Points on a hilly landscape, in no order, each with its height.
A ball rolls from a point to the lowest of its 4 nearest points, and stops where none of them is lower. Distance is the straight distance between rows; heights are no part of it.
lusal height 71.8: [160 116 103 160  95 139 188  82 119 106 109  72 135 156 182 169  66 148
 118  77]
tuv height 48.2: [127 115 122 151 123  89 129 151 115 125 142 150 112 127 117 140 134  97
 155 155]
Mura height 79.4: [125 123 113 155  98 113 164 107  99 126 107 115 109 121 160 196  72 134
 148 101]
Zoz height 30.5: [ 61 153 154  95 152 181  96 114 137 185 111 114 109  84 110 155  97 168
 127  99]
lozu height 39.8: [142 113 119 150 129  83 134 149 115 112 142 143 115 144 115 138 135  95
 153 161]
Tef height 34.0: [148 100 147 156 113  76 121 169 126 104 158 154 120 138 121  96 183  79
 140 185]
molil height 53.6: [172 117 102 147 143  89 157 120 122 103 130 117 121 166 129 151 113 108
 142 143]
nade height 36.9: [192 121  91 132 151 105 165 104 137  93 123 107 137 186 137 139 107 120
 134 136]
vef height 11.3: [ 94 126 153 123 118 125  92 168 123 140 145 169 134  94 109  84 178 111
 125 153]
dako height 32.1: [169 101 119 148 136  76 137 151 135  94 151 132 118 169 115 119 145  85
 145 176]
vad height 76.8: [113 117 122 146 122  96 137 142 104 134 130 151 111 115 120 158 113 116
 162 142]
zeroz height 45.1: [ 64 148 143 104 138 159 102 119 125 173 117 142 116  78 114 154 109 153
 146 113]
pigo height 37.2: [ 71 152 155  95 158 183  86 118 150 174 129 100 104  88  96 132 106 163
 109  99]
Gonep height 33.9: [203 131  85  93 165 130 158 102 170  96 114 131 165 209 141 107 147 120
 128 156]
Tuf height 67.1: [ 99 119 138 138 123 105 114 156 113 146 141 164 120 107 111 128 141 107
 152 154]
vil height 32.2: [114 145 167 113 134 161  61 157 146 134 153 110 125  97  85  48 178 141
  62 114]
miz height 57.4: [ 81 128 143 123 130 134 100 152 121 153 137 162 125  87 104 123 143 124
 145 141]
Kog height 79.2: [136 124 109 150 116 100 166 111 101 117 119 117 112 139 147 184  80 127
 145 115]
sesek height 55.2: [184 122  87 135 132 122 181  87 130  97 116 101 141 179 158 151  92 140
 123 107]
Fufi height 65.7: [169 116  90 148 113 131 182  86 122  97 109  76 138 171 172 164  77 149
 123  88]
zaka height 22.6: [107 135 167 113 105 134  75 171 131 128 145 159 142  90 111  46 210 125
  90 140]
noki height 31.2: [ 65 147 144 112 132 155 111 118 116 173 106 140 113  79 124 166  96 156
 145 105]
Res height 78.6: [143 116 108 160  99 118 178  97 106 112 109  93 116 140 168 187  69 136
 134  91]
Tal height 35.1: [ 71 157 160  90 164 193  83 111 150 178 122  89 103  91 101 148  90 166
 110  95]
Sazel height 17.8: [ 76 140 152 113 136 161  82 147 132 164 143 144 129  83  97  94 154 137
 117 128]
gib height 27.3: [103 144 165 108 127 157  70 162 138 136 144 140 139  84  96  52 188 132
  85 126]
dega height 61.3: [ 94 129 130 140 107 120 139 115  97 147 103 139 109 101 140 187  85 134
 157 111]
lum height 32.9: [195 116  99 125 158 101 154 118 148  88 137 121 136 192 125 124 131 104
 135 161]
lasa height 15.3: [ 62 150 147 108 133 163 112 109 118 176 103 129 112  79 127 173  91 162
 142  97]
tezug height 52.9: [ 77 146 153 104 154 177  83 138 142 171 139 122 120  83  88 112 128 145
 108 117]
Kad height 68.8: [193 133  79 111 140 155 182  81 147 100  99 114 178 194 172 119 111 152
 115 106]
Noteb height 7.7: [ 86 134 151 121 129 138  84 160 125 152 142 161 133  87 104  98 164 124
 124 141]
samid height 13.3: [128 107 136 152 118  83 118 169 120 120 153 159 118 126 119 116 161  89
 147 169]
vebok height 44.9: [210 115 113 112 156  98 141 125 175  84 143 125 142 208 124  90 173  94
 130 188]
Sabe height 12.5: [123 118 120 145 120  93 150 125 104 126 129 143 111 121 127 171 101 117
 160 134]
doku height 31.6: [121 150 168 113 126 157  61 162 143 128 149 111 130  93  86  37 186 140
  57 113]
puzen height 28.0: [120 149 175 106 112 141  62 168 138 118 138 138 138  93 107  32 212 134
  64 124]
Vul height 65.0: [178 125  85 135 124 147 185  80 135  97 108  86 154 177 174 143  86 156
 114  91]
zanin height 17.6: [200 126  86 118 158 117 162 101 154  88 126 117 145 197 136 128 124 123
 124 145]
Fis height 75.6: [ 79 136 135 128 125 130 126 131 108 161 116 152 116  89 123 168 106 135
 156 123]
birid height 83.1: [172 115  96 145 102 179 188  69 139 114 110  66 170 171 198 140  85 163
 106  73]
raz height 41.2: [184 104 126 142 140  79 137 148 146  83 158 129 120 182 120 107 163  82
 135 186]
kemi height 24.7: [113 125 164 130  99 104  94 184 122 128 151 178 138  99 118  70 210  94
 118 158]
paza height 66.4: [163 118 100 149 130  97 167 109 115 103 122 112 117 163 139 163  88 123
 142 125]
ler height 62.5: [190 128  82 128 137 139 181  83 143  96 109  97 157 189 166 138  96 148
 122 103]
Diref height 28.7: [125 109 146 147 108  86 112 181 116 114 155 167 124 121 117  98 187  82
 138 173]
gugap height 26.0: [ 63 158 155  97 142 180 103 101 128 180  97 115 106  85 126 173  86 171
 135  91]
nilu height 79.3: [ 83 135 141 121 130 129 109 141 116 160 125 155 119  87 110 137 126 131
 148 136]
tude height 23.8: [ 75 143 134 127 100 139 144 104  98 165  93 131 111  86 151 196  76 152
 153  91]
Tuz height 18.3: [100 130 162 119 113 131  79 171 125 138 146 163 137  87 112  65 193 115
 111 147]
loda height 75.5: [179 125  87 121 119 175 187  74 148 109 104  91 187 177 188 123 103 164
 106  79]
gebib height 13.2: [150 106 129 153 125  78 125 160 125 106 151 147 116 147 118 116 157  83
 146 175]

Two balls start at each pair of points below. Name the first point that both come to, or write -.
nilu, Tal | lasa
sesek, molil | zanin
puzen, kemi | Noteb

Where does a ball stop that starts at each point below?
Tuf | gebib
Kad | zanin
Fis | lasa
birid | zanin
gib | Noteb
pigo | lasa

Call two points neighbours if one is among the 4 nearest of the other. Go from one point of each pair to the other, from neighbour to neighbour, staying as low as possible. Name the highest point that can't be avoided.
Sabe, gebib | tuv
Sabe, lasa | tezug
gebib, zanin | raz
Noteb, gebib | Diref
